Each row is a point on a landscape with many valleys, with its height.
From any point a ball rolls to the lowest of the 2 points nearest to it. It stops when none of these is lower. Distance is the straight distance between rows; heights are no part of it.
leros (h 257): [131 146 171 169 113 121 142 139 190 143 104 117 134 151 125  55  84 146
 126 154 164  82 163 146 130 128  90  81 123 117 145 123 123 139 135]
sedug (h 194): [133 129 115 147 118 126 164 109 126 122 187 102 127 116 142 120 157 129
 113 155 135 171 178  81 117 103 129 174 138 139 152 117  18 117 133]
sufo (h 363): [102 134  98 176 108 155 157  52 162 157 183 131 108 194 134 100 139 123
 139 156 116 166  95 135 105 132 109 142  86 111 119 140  50 125  96]
ralov (h 609): [162 126 149  74 121 130 153 137 140 126 145 138 153 119 136 113 103 115
 181  70  54 167 150  87 133 123 101 132 125 150 125 107 112 134 136]
Vita (h 126): [168 124  94 180 157 140 151  97  87 163 188 134 126 180 110  91 177 141
 155 164 143 142  93 118  75 101 138 166 148 130 101 171  87  81 123]
vif (h 414): [138 109 122 141 147 121 103  93 172 167 152 123 144 137 145 123  77 150
 144 157 123 161 105 102 161 117 102 135 128  92  87 121 162 108 103]
paz (h 281): [194 130 107 144 147 173 124 141 111 188 113 168  89 152  53 181 159 148
 142 144 188 105  92 140 137  81 118 143 151 134 138 193 117 142 124]
pumiv (h 597): [ 85 140 116 104 132 141 118 168 110  98 106 103  97 137  95 115 103 153
 113 126 191  72 166 119 182 191 135  90 158 189 162 127 152 164 162]
det (h 343): [117 148 116 165 132 168  88  75 127 160 113 112 112 158 104 148 189 101
  98 135 111  88  81 145 123  87 159 166  61 107 115 193  43 110 114]
novoz (h 568): [138 135 128  75 119 156 161 144 110 105 143 105 150 102 125 106  93 109
 144 165  83 117 156  36 153 148  86 131 143 162 182 143 107 185 167]
tem (h 229): [125 158  97 177 153 151 114 124  81  76 122 106 122 118 127 117  93 148
 156 136  99 123 113 123 121 146 141 164 203 134 122 115 207 100 142]
Lupa (h 218): [100 139 126 153 147 136 163 170 156 104 139 113 144 126 131  79  71 140
 124 156 158 114 187 103 140 147 161 148 171 122 126  97 132  83 126]
vuti (h 636): [ 91 143 160 164  90  77 151 178 130 129 109 141 135 112 125 154 156 130
  97 114 209 156 154 172 141 117 145 129 129 102 121  92 130 111 149]
davat (h 621): [143 161 163 141 116  97 128 141 143 115 158  89  92 140 138 146 140 131
 116 167 243 105 155 130 166  83 107  76 133 147 191 106 126 179 153]
Genip (h 500): [132  66 145 116 146  96 172 164 125 146 164 121  90 150 132 162 138 160
 101 179 178 137 136 102 145 117 151 105  99 150 161 167  99 130 127]
veb (h 367): [114 128 143 184 117 144 157  58 146 180 114 139 126 128 143  80 121  97
 139 123  98 125 104 166  55 169 145 158 117  93  79 129 137 100 123]
mit (h 347): [ 83 115 142 132 106 103 134 106 184 131 113 104  99 145 139 140 124 130
 118 131 179 114 110 158 146 121  90  99 105  94 118 156 165 173 119]
Lik (h 385): [139 120 107 139 110 131 132  63 121 153 176 130 126 158 134 131 166 158
 155 156  98 192  84 103 139 124  97 168 136 139  98 125 105 124 114]
bada (h 548): [153 139 120 119 124 107 133 146  91 122 109  91 108 139  97 135 156 174
 147 120 103 119 104 132 152 128 106 119 143 160 103 194 136 167 153]
tusip (h 455): [144 116 125 122 131  76  71 110 167 158 106 139 160 130 159 125 152 155
 118 135 150 150 133 192 101  79 100 110 112 102  72 125 200 124 103]
gupaf (h 443): [ 87 110 134 112  95 100 135 119 126 147 136 100 124 123 148 172 135 106
 110 137  72 138  81 130 120 154 127 125  53 128 113 158 148 151 129]
fazo (h 184): [158 154  93 145 122 130 149 117 109  98 117 103 120 140 121 104 103 130
 151 120 108 155 121 118 126 142 122 146 191 143 126 126 133 141 152]
Rif (h 380): [202 123 131 110 112 137  38 113 130 184  72 154 145 130 131  97 167 146
 129  85 133 105  85 170 141 104 114  72 129  99  91 140 191 167 110]
sile (h 104): [129 138 107 211 140 144 157 128  84 127 145 100 101 137 109 125 143 127
 116 154 139  94 101 121  92 145 167 168 161 108  91 152 111  85 141]
Foma (h 655): [145 108 131 125 130  76 101 195  89 157 119 144 130 120 117 160 161 147
  91 116 175 134 108 138 158 131 163 121 122 118  91 118 152 111 123]
rase (h 289): [135 136 124 129 144 103 113 113 175 172  73 132 157 142 144  70  80 155
 111 124 156  69 140 177 107 139  84  70  98 105 113 152 131 153 104]
Gik (h 521): [143  92 146 119 142 100 126 150 152 139 153 129  76 164 125 149 151 160
 108 155 248  99 114 157 139  96  97  36  98 152 169 163 128 139 106]
Tumo (h 501): [138 122 137 172 134 154 156 143 176 175 107 138  87 160 101 133 138 133
 140 142 194  82 126 190 103  54 103 112 106  95 110 205 109 122  98]
leki (h 315): [103 156 165 119 108 114 100 185 173 114 132 121 162 103 137 109  93 119
 101 163 192  64 161 133 144 163 107  58 110 125 181  85 159 139 149]
Meru (h 615): [131 137 145  92 145 142 148 133 158 100 142 121 181 103 146 134  85  83
 160  83  41 134 173 107 104  76 114 164  99 127 147 104 111 114 128]
sikov (h 664): [167 114 115 126 163 102 102 161  97 175 118 130 107 153  96 135 128 171
 114 122 199 111 125 127 153 125 153 105 150 149 118 163 129 124 120]
fupop (h 263): [ 98 168 145 146  84 148 158 147 130 132  62 131 117 134  67 115 132 101
 106 124  92  86 120 150  73 162 119 143 110 132  89 135 108 147 137]
fadak (h 290): [150 128 138 133 126 119 117 117 146 157 132 137 167 117 151 101  66 165
 175 125 133 152 180  94 167 154  88 102 151 149 127 120 159 116 142]
Kuduv (h 572): [160  96  87  81 133 158 143 130  96  94 155 140 127  79 123 112  83 141
 125 145  80 121 195  39 137 154 104 151 153 173 162 135 137 162 157]
Sut (h 140): [136  94  91 131 127 148 141  71 112  97 166 139 109 101 125 125 116 163
 124 116  86 167 152  72 138 145 110 186 198 135 125 113 106 140 118]
konir (h 234): [149 147 169 188 110 138 183 100 106 165 137 124 119 158 113  92 136 131
 159 158 146 144 152  89 135 139 122 153 186 133 183 108  74 138 173]
san (h 364): [146 101 149 108 109 129 123 142 142 111 129 116 188 113 178 124  64 101
 127 128 180  96 124 155 110 179 113  12  85 113 175  87 164 131 128]
Fedan (h 185): [113 145  80 154 152 123 119 118 120  86 162  99 101 157 126 129 177 143
 119 142 167 141  85 139 107  64 156 169 158 107  79 132 138  96 111]
sunog (h 582): [ 92 123 105  72 140 149 120 200 152  98  90 129 138 131 106 111  84 124
 136  92 146  90 137 126 167 192 145  74 138 179 124 120 174 134 147]
Bol (h 295): [ 83 162 148 128 165 178 162 121 172 100 113 137 161 116 138  98  78  51
 162 112  94 125 170 130  84 108 154 156 139 111 144  74 137  92 145]
nobo (h 250): [151 144 116 127 152 194 107  88  78 140 143 164 123 168  80 162 212 124
 161 166 155  97  73 132  84  48 145 191 188 135 143 193 131  68 118]
vanep (h 361): [183 115 127 148 109 130  30 115 128 178  82 152 150 137 120 125 182 127
 102 105 168 125  93 140 160  88 143 103 146  74  89 118 179 107 118]
zipet (h 513): [130 133  90 151 144 148 154  75  65 125 144 184 120 162 110 165 193 129
 138 197 155 180 147 106  73  87 105 168 140 180 174 173  46 105 156]
dap (h 213): [193 148 130 173 145 139 176 119  95 166 132 155 107 169  96  93 131 157
 145 155 200 149 160 126 128 123 124 129 167 144 174 143 104 147 156]
zeki (h 401): [171 126 155 124 143 114 122  95 138 160  50 174 170 134 139 103 113 125
 170  95  66 144 137 190  80 135 100 134 121 123 108 140 179 158 121]
kuluf (h 511): [148 124 174 164 145 104 148 157 179 153 119 135  84 165 109 126 126 149
 125 155 202 109 145 166 135  76 100  67 110 123 162 164  92 116 114]
Rumad (h 223): [154  77 130 104 137 120 122 115 125  57 205 155 129  62 134 170 129 147
 141  57  87 158 166  98 142 115 105 181 148 146 138  99 156 110  97]
nafaf (h 273): [120 160 106 126 130 139 109 156  83  87 133 149 136 102 124 138  86 135
 143 125  97 147 152 110 168 160 140 177 194 166 159  88 207 118 162]
kuzu (h 143): [ 97 117  82 128 156 147  95 108 104 106 146 109 111 109 128 165 113 134
  92 135  87 124  71  82 182 138 150 179 160 101 113 120 122 136 114]
Nolad (h 262): [113 139 148 153 109 133 177 110  88 129 127 122 116 140  98 131 151 141
 141 119 133 158 164 105 132 162 151 156 179 157 135 117  57 106 163]
Sabit (h 201): [ 81 120 109 157 133 125 132 134 132 129 134 122 101 134 116 149 104 145
  88 151 156 132  85 106 178 158 146 142 154 100 116 111 154 133 115]
bafoz (h 228): [146 140  79 168 164 144 128 125  82 102 153 132  97 158  91 156 197 133
 128 165 170 109  84 134  64  50 152 169 184 129 119 173 133  67 126]
Nisel (h 227): [111 168 144 135 108 128 126 134 112 104  69 110 127 129 100 108 158 137
 148 108  43 123 117 167  77 163 141 145 141 127  90 129  96 109 148]
dez (h 673): [115 104 132 114 119 105 106 179 119 170  95 132 123 158 103 115 110 156
 108  95 191  72 154 131 162 179 123  59 151 142 129 153 125 127 123]
vok (h 265): [164 176 157 110 124 109  76 138 134 136 111 110 178 111 157 112  72 138
 181  95 133 107 181 131 139 138  98  90 132 150 143 102 176 123 170]
Rozo (h 332): [119 183 141 117 131 121 121 158 117  68  91 150 143 105 132 159 127  99
 145  93  68 126 133 161 114 135 136 139 133 129 142  85 201 136 157]
sog (h 374): [110 126  93 144 111 148 113  57 110 166 206 147 106 174 111 133 171 159
 125 149 123 188 100  93 125 126 101 143 106 153 119 153  29 131  86]
Dinu (h 225): [159 128 168 120  99 118 145 135 116 158 132 114 124 143 127  88 116 119
 135 135 168 153 185  87 172 146 131 113 180 150 179  97  98 168 166]
detan (h 362): [ 59 144 111 143 105 131 148  78 150  95 154  91 124 140 160 144 119 104
 123 134  77 148 111 117 128 125  99 145  89 130 132 138  34 137 108]
lir (h 520): [128  98  91 136 153 134 157 103  64 126 112 159  99 146  99 178 185 153
 131 154 126 143 123 117 118 125 110 165 149 161 152 205  34 113 149]
zuga (h 139): [155  81 121  92 128  95 125 135 140 123 172 140 152 106 172 153 117 128
 153  98 136 197 130 109 146 121 130 109 119 117 110  83 175 114 100]
Nomo (h 327): [115 136 103 171 113 100 121 140  67 100 128 108  97 123 107 185 178 144
  94 164 113 124  78 121 124 130 130 158 133 141 111 146 122 128 135]
lofo (h 439): [135 114  97  97 161 103  68 148 147 148 108 105 144 116 144 115  99 152
 106  93 170  66 105 138 159 122 145  87 128 109  98 133 157 127 104]
bupur (h 398): [193 114 140 107 147 121  71 118 128 167  67 154 138 123 134 117 129 123
 153  96  57 109  91 180 122 126 109 111 106 106 101 148 207 162 106]
ledi (h 420): [171 114  90  93 165 126  73 125 141 139 117  88 131 137 129 103 152 142
 127 120 123 114  90 118 178  82 145 128 136 111  93 150 145 130 112]
riti (h 646): [130 151 143 146  96  68 109 196 105 117 124 154 147  82 137 137 134 145
  95 127 167 145 140 162 149 157 147 116 124 107 116 112 171  93 152]
gefo (h 278): [136 149 119 109 121 162 118 119 123  54 181 147 161  71 105 136 108 131
 144  90  60 132 188  75 101 127 110 193 152 143 147  93  62  92 109]
nif (h 382): [162 150 133 150 120 116 151 100 163 155  59 172 152 139 132  67  91 111
 138  94 131 142 137 186  75 128 108 113 133 115 122 114 148 175 120]
Tovu (h 157): [ 74 128 148 152 112 133 147 171 171 136  94 149 151 133 118  94  95 126
 111 159 142 115 157 132 114 175 152 135 127 114 111  77 131  82 128]
dod (h 224): [142 178 153  97  94 103 116 167 103 121 125 100 166 111 121 141 132  90
 140 124  97 140 157 106 144 136 142 149 155 128 153  89 106 151 175]
simo (h 595): [184  59 126  71 121 143 138 133  97 131 146 117 140 130 142 130 120 121
 176  93  94 170  95 105 143 165 141  84 127 132  99 141 148 147 110]
Ril (h 383): [139 122 114 102 138 108  74 150 113 114 125 120 113 122 134 155 203 137
 108 107  77 140  69 154 142 126 172 145 119  91  98 119 141 117  94]
fepu (h 556): [143 137 122 105 129 117 135 124 132 136 111 100 123 135 119 108  96 144
 161 114 119 102  99 130 158 156  96  76 115 150 123 168 162 174 146]
dimi (h 255): [155 106 114 129 135 123  98  90 112  31 192 136 130  54 126 152 156 166
 142  82  59 145 170 114 105 118  93 183 165 142 136 111  85  98  70]
bavun (h 690): [124 156 136 125  71 111 111 178  78  94 105 112 113 105 103 149 140 136
 139  85 151 113 129 157 159 159 131  95 167 150 125 114 210 158 154]
mepi (h 171): [124 111 133 114 126 122 131 130 137 121  93 108 111 152 123  94 163 156
 147  69  71 150 125 162 129 130 152 155 159 118  73 136  81 105 111]
kefas (h 287): [136 161 162 145 118  92 114 137 178 120 125 101 116 128 161  98  91 154
  91 145 200  47 148 153 136 139  62  53 114 140 171  92 117 130 126]
Sabo (h 261): [100 158 149 125 153 171 132 173 187  97 142 121 170 117 138  79  83  72
 148 163 130 111 187 118 135 124 148 145 167 122 167  51 124  96 141]
kan (h 608): [121 110 166  98 135 128 143 164 108 104 139 101  89 125 127 105 114 162
 101 162 189  75 176  98 165 159 144  74 134 184 200 146 120 168 158]
zibi (h 82): [107  72  79 101 156 149 111  82 113 102 154 111  96 119 133 142 125 160
 114 111 115 138 127  77 190 118 134 198 192 119 113 132 134 151 106]
Gagi (h 175): [138 132 126 186 145 134 187 116  90 115 149 111 105 140 126 113 154 101
 115 192 148 129 168  96  88  95 132 164 164 134 181 153  30 106 165]
Ret (h 508): [164 103 105 116 147 122 174 129 112 150 154 177  81 161 121 167 163 136
 122 193 166 170 155 103 100  97 135 146 128 171 194 157  59 132 151]
kefa (h 215): [109  94 149 146 112 123 175 129 174 139 184 120  90 141 126 114 138 148
 105 134 147 159 176 100 142 117 146 158 127 134 135 115  27  98  95]
lurik (h 206): [ 88 145 110 134 153 119 110 113 126 118 108 133 133  99 138 126 122 116
  90 126  86 113 103 176  72 141 190 179 103  93  85 111 106 105 100]
falo (h 305): [ 73 117 150 161 125 113 159 141 135 143 105 136 104 164  92 146 139 136
 109 101 145 143 139 139 132 157 167 147 142 123 108 104  70 100 123]
kubu (h 539): [133  70 120  87 133 122 114 117  90 141 126  92 105 150 108 166 200 172
 152 135 151 128 116 110 170 116 124 114 146 155 109 216 138 152 156]
puti (h 387): [108 129 103 108 115 117  77  93 118  67 172 116 127 111 164 169 198 143
 143 127  47 175  94 116 127 114  95 133 111 158 122 132  90 112  81]
Subi (h 359): [118 135 156 112 142 152 142 119 169 159  48 205 189 145 122  98  77  79
 138  96 112 141 162 152  76 151 109 109 142 138 155  85 162 153 135]
von (h 251): [ 50 144 142 107 156 139  98 120 123 129 121 179 156  88 135 165 119 125
  91 125  68 114 119 168 106 168 174 176  69 114 106 120 134 103  93]
dabik (h 154): [ 99 158  90 180 133 113 144 128 100  93 153 102 120 108 131 128 127 123
 112 143 105 124 109 131  89 153 163 161 133 110  97 109  78  80 121]
sud (h 285): [115 176 142 128  88 126 154 121 131 124  97 127 124 128 103 143 113  77
 126 120  69 125  88 133  92 148 105 133 107 129 126 107 129 182 142]
Tet (h 259): [125 129 115 133 132 154 165 135 138  91 171 116 149  91 129  95  86 121
 140 122  98 138 181  83 110 137 146 188 173 129 124  84  89  85 122]
gir (h 344): [144 146 121 198  97 136 138  64 109 159 133 127 121 137 131 108 167 107
 136 130  95 118  80 175  36 125 125 156 108 100  69 160 115 117 121]
modu (h 226): [123 132 101 109 139 126 135 126 125  84 131 131 119 127 138 136 121 130
 137  69  49 159 119 126 124 128 151 156 149 130  98 101  98 106  98]
zim (h 429): [ 55 126 118 112 112 124  72  77 122 123 151 132 121 118 161 174 128 100
 101 131  50 119  91 157 129 166 148 141  36 116 106 162 102 151  93]
zovem (h 340): [ 86 174 185 128 115 123 109 179 189 131  96 145 193 108 151 102  90  87
 106 166 176  86 188 166 120 113 118 109 116  92 165  71 158 135 152]
lika (h 567): [ 99 110 138  74 135 133 135 158 142 107 103 114 131 119 126 126 103 127
 157  93  95 119 127 124 155 159 125 106 138 142 105 146 162 140 144]
doger (h 236): [145 122  70 127 161 114 117 136 124  58 153 107 113 142 152 113 153 152
 132  96 117 163 121 140 126  94 163 166 193 128  89 109 118  97 103]
ruv (h 217): [ 95 138 169 190  94 132 154 151 174 153  84 142 130 135 102  90 104 120
  98 155 170  91 164 163  76 138 122 112 113  96 110 131 135 115 131]
tege (h 400): [ 72 154 105 152 135 139  60  68 113  71 184 146 139  97 178 183 146 132
 148 112  28 168 132 150 123 118  99 119  84 114 139 140  86 103  66]
som (h 324): [126 169 119 167  99 152 104  73 107 145 105 134  94 106 117 158 144 113
 101 139  64 117  72 171  57 142 129 166 104  97  85 117 131 157  97]
puril (h 81): [187 109 111 201 137 157 140 119  90 182 151 129  97 141  94 115 162 115
 146 139 178  91  89 131  82 102 143 149 149 109  80 183 137  72 134]
makip (h 172): [172 101  96 117 130 140 174 100 110 141 154 157  97 130 120  84 117 162
 126 126 113 178 153  66 152 145 105 151 164 143 156 127  85 183 137]
Lugug (h 360): [135 148 123 115 121  84 109 176 103  71 110 127 117  99 137 168 167 117
 123 104  70 138  85 161 123 148 157 127 116 112 114 108 179 138 126]
kip (h 328): [147 128 122 179 147 174 136 112 136 181 104 107 107 152  85 123 136 117
 105 162 138  83  80 107 151  85 163 159 109  91 126 183  69 105 111]
Dupub (h 219): [ 43 133 154 116 112 147 140 137 174 129 107 187 172  97 128 143 102 103
 118 146 115 142 161 142 128 173 127 148  98 119 129  75 155  98 139]
sefof (h 434): [117 117 135 148 153  92 106  95 168 133 119 121 157 117 175 144  83 146
 152 135 107 156 154 165 121  95  90 125 113  90  98 128 196 107 120]
roter (h 459): [119  87 128 116 148  90  98 158 166 179  91 115 134 146 133 116 128 126
  91 118 162  99 127 137 154 106 160  97  94  81  92 159 122 124 100]
rur (h 348): [108  92 144  99 109 100 166 162 131 145 117 139 108 148 130 128 128 110
 105  93 145 153 118 112 144 165 160 100 116 129 130 103 106 140 118]
Pib (h 272): [ 55  70 174  83 159 183 150 139 125 125 114 193 184 132 130 150 105  87
 121  89 113 133 165 108 124 129 108 102  75 133 155  90 191 112 137]
Buro (h 682): [137 146 143 127  72 107 108 177 106 133  84 118 129 119 107 129 122 144
 116  90 193  86 143 154 138 166 109  51 123 144 109 132 176 152 151]
debiz (h 297): [188 123 123 153 139 178  93 124 129 196 105 140 105 134  77 152 155 132
 106 144 205  84  85 100 180  57 144 118 111 115 149 163 142 123 119]
gusu (h 510): [115  64 132 105 136  89 123 152 136 160 162 103 125 141 141 157 155 161
 117 170 229 124 121 127 150 117 134  64  87 134 134 166 143 121 113]
Zunos (h 528): [102  76 111 113 144 122 159 120  83 143 118 128  82 147  99 181 177 167
 125 141 144 150 149 102 162 122 132 167 161 159 154 192  93 143 173]
vovo (h 415): [ 48 132 148 112 142 149  69  81  90  96 180 165 139  84 161 200 131 110
 132 105  39 158 114 144 128 157 142  99  53 127 135 141 118 131  95]
sopos (h 616): [148 154 179 130 106 128 131 128 118 124 136  96  67 133 128 123 115 151
 112 138 224  67 158 132 161 139  93  65 152 186 214 123 137 182 163]
Zuse (h 260): [ 74 148 157  93 119 118 130 152 118 112 136 171 180  78 149 170 122 106
 127 125  76 147 140 141 120 173 144 142  66 123 129 108 157  91 152]
Gukoz (h 627): [116 152 144 134 110  85 142 143 140 115 133 110 126 135 139 145 149 116
 120 142 218 169 142 136 157  89 128 118 127 123 152  96 145 149 144]
bor (h 488): [128 132 114 140 139 130 122 126 158 159 101 110 115 178 104 125 172 136
 123 135 177 119 109 178  94  42 131 139 111 102  71 173 134 118 112]
muzo (h 373): [109 101 163  71 106 102 176 159 165 120 135 143 132 119 159 113 106  63
 108 125 115 150 141 117 115 148 163  95  61 123 168  82  99 150 116]
dur (h 204): [158 138 144  62 115 111 106 161 104 128 144 106 148 122 135 116 121  91
 160 104 148 155 179 100 175 134 159 136 185 143 170  96 121 183 161]
sukog (h 336): [135 126 139 161  96 141  74  97 123 178  92 124 118 133 107 153 166 126
  98 122 135 118  71 128 165 103 146 152 130  75  90 116 163 130 123]
Saf (h 341): [142 137 134  97 100 140 100 141 137 115 129 109 138 124 142 108  72 116
 124 124 185  60 135 131 130 198  99  33 111 170 198  77 160 130 139]
bev (h 153): [179 141  97 188 148 124 178 124  77 121 139 126 112 158 124 114 164 131
 147 160 145 140 132 126  77  86 114 156 155 153 128 187  79 101 155]
nevem (h 241): [157 196 156 104  95 129  98 173 127 140 101 103 169 114 100 114  96  92
 167 139 114  93 169 118 132 137 117 123 137 143 142 104 158 153 186]
Saso (h 358): [142 137 109 158 150 177 106 100 117 131 122  89 120 160 102 115 220 115
 125 133 108  83  65 142 102  39 154 179 119 105  95 204  87  83 113]
Feku (h 220): [117 121 143  72 135 122 157 192 122  85 191 140 161  70 174 121  83  82
 127 114 165 145 151 103 179 147 160 108 119 109 185  76 156 116 123]
vas (h 183): [161  91 133  74 130 128 134 157 116  79 186 146 154  74 162 142 106 114
 148  74 137 167 174  90 159 116 135 140 150 138 159  86 157 124 123]
Mava (h 402): [170  88 126  84 158 139  65 140 160 132 105 108 128 117 151 117 201 133
 130  95  44 127  96 126 161 101 163 125 110  99 111 137 150 120  93]
veri (h 490): [114 129 147 148 114  78 164 175 151 151 132 103 102 130 122 141 113 151
  92 173 154 122 149 116 137 122 132 116  74 132 133 141 109 124 132]
kabe (h 563): [144 166 112  76 138 140 127 147 130 101 125  79 146 114 135 111  80 137
 168 129 110  78 148  91 159 155  93  96 137 178 164 147 134 172 169]
Pigem (h 577): [173 108  81  76 131 118 136 139  70  87 158 107 125  97 161 117 113 153
 121 133 123 148 171  79 155 145 144 107 144 170 158 143 146 176 164]
movu (h 477): [ 95  96 145 122 125  86 148 145 189 182 103 126 140 132 145 114  91 125
  89 154 117 124 135 135 121 152 141 124  66 112  97 138 123 132 114]
sug (h 306): [123 186 139 108  87 121 146 152 128  93  74 144 134  92 120 147 112  71
 117  96 104 111 135 161  88 125 130 114 106 131 130  91 171 197 157]
reb (h 422): [146 112 151 113 165 112 118 126 147 118  80 168 159 126 163 122 113 124
 150  84  43 162 157 162  74 111 137 146 114 135 123 109 158 118 118]
Pilo (h 346): [ 95 128 130 163 124 135 170  96 185 125 146 107 105 162 144  95  96 113
 106 164  78 131 109 111 122 132 107 137 101 108 132 123  73 132 104]
Pera (h 264): [ 40 146 135 152 112 146 142 113 132 117 108 125  95 107 105 170 120 105
  90 135 117 106  79 149 146 163 126 161 118  93 104 108 167 149 123]
bubu (h 384): [124  81 167  92 108 106 150 158 166 121 137 115 150 123 172 104  97  91
 122 137 178 156 135 138 130 139 145  32  86 111 165 102 140 156 114]
ded (h 602): [164  66 135  69 124 147 149 102 112 130 165 157 138 121 143 147 104 114
 163  59  53 182 104  97 109 138 114 115  78 136 112 128 137 127 100]
devif (h 312): [ 62 151 156 129 114 130 152 114 179 111  90 132 120  94 141 155  89 106
  94 139 135 110 120 168 117 118 106 123  93 103 132 112 187 172 119]
niti (h 473): [136 125 100 124 137 121  62 108 164 149 106 128 150 154 146  86 172 145
 118 136 183 117 117 183 100  56 140 126 137  83  71 143 169 101  96]
ferif (h 316): [179 165  92 121 156  96 118 127 154 133 105 107 142 151 152  64  77 163
 147  95 144 104 144 175 113 134  98  80 121 137 117 124 124 121 118]
kosor (h 258): [104 144 115 109 150  90 164 182 148  96 158 150 136  94 161 130  92 109
  91 126 140 147 115 131 161 142 159 136 108  96 148  85 153 112 113]
labab (h 375): [104 159 106 123 109 107 136 105 113  64 138 104 140 105 153 166 144 103
 130 144  68 152  87 102 136 121  98 148 123 154 129 115  92 143 135]
nura (h 326): [ 71 103 154  99 179 195 141 144 183 142  63 197 173 144 111 121 127  66
 138 116 116 137 170 134 101 145 107 119  99 173 156  79 169 133 155]
sidel (h 396): [113 124 128 178 132 158 167  87 118 182 159 130 114 155 122  71 122 115
 147 106 117 114 102 110  82 193 163 138 148 101  81 120  92  80 124]
nesug (h 399): [163 126 140 156 110 105 130  98 136 182 149 139 145 138 149 135 119 144
 165 150  88 190 114 120 123 136  98 154 115 126  97 108 155 116 137]
Pido (h 205): [101  68 155 105 147 131 131 123 122 135 138 170 162 117 145 166  82 112
 137  85 100 167 125 110 133 149 107  93 104 113 127  92 197 107 119]
lol (h 581): [203 123 107  73 115 122 118  92  52 118 157  88 129 119 158 109 135 159
 150 138 167 144 158 122 145 161 133  77 127 185 162 146 149 176 183]
gugum (h 313): [161 128 117 158 121 165 107 112 111 174 106  97  94 125  88 139 162 121
  98 141 139 105  50  86 184  88 156 158 123 110 124 148 121 140 129]
tev (h 587): [191  96 115  62 131 121 107 121  88  99 153  86 139 127 164 124 139 152
 189 109 143 152 116 138 147 151 125  63 134 174 128 150 178 145 126]
Kope (h 303): [ 79 167 126 163 102 133 107 107  95 106 135 120 112  88 125 191 143 129
  93 157  77 105  64 141 117 146 121 170 105  97  93 125 135 131 117]
Siv (h 325): [ 75 144 138 151 143 182 172 111 187  89 145 109 138 131 140  80  81  79
 144 152  76 111 137 109  95 126 118 142 123 112 148 101  96 101 123]
tekag (h 267): [171 151 133 138 109 218 117 113 120 189 118 169 117 161  65 169 193 118
 158 151 165 105  73 135 134  37 120 169 143 122 134 185 127 101 110]
Lakas (h 193): [176 119  89 133 157 114 161 125 124 154 154 138 100 167 122  89 125 170
 123 164 165 161 129  95 143 114 119 127 139 153 139 139 101 163 133]

For each start below, name the point where the ball stops.
Mava => mepi
muzo => zibi
niti => Tovu
tege => Tovu

Write out the way that a ball takes from each point below.
Tumo => bor, niti, tusip, sefof, vif, nesug, Lik, sog, sufo, Pilo, Siv, Bol, Sabo, Lupa, Tovu
gusu => Genip, veri, movu, roter, lofo, ledi, Mava, Ril, Lugug, Rozo, sug, sud, fupop, Nisel, mepi
zim => vovo, tege, puti, labab, detan, Pilo, Siv, Bol, Sabo, Lupa, Tovu
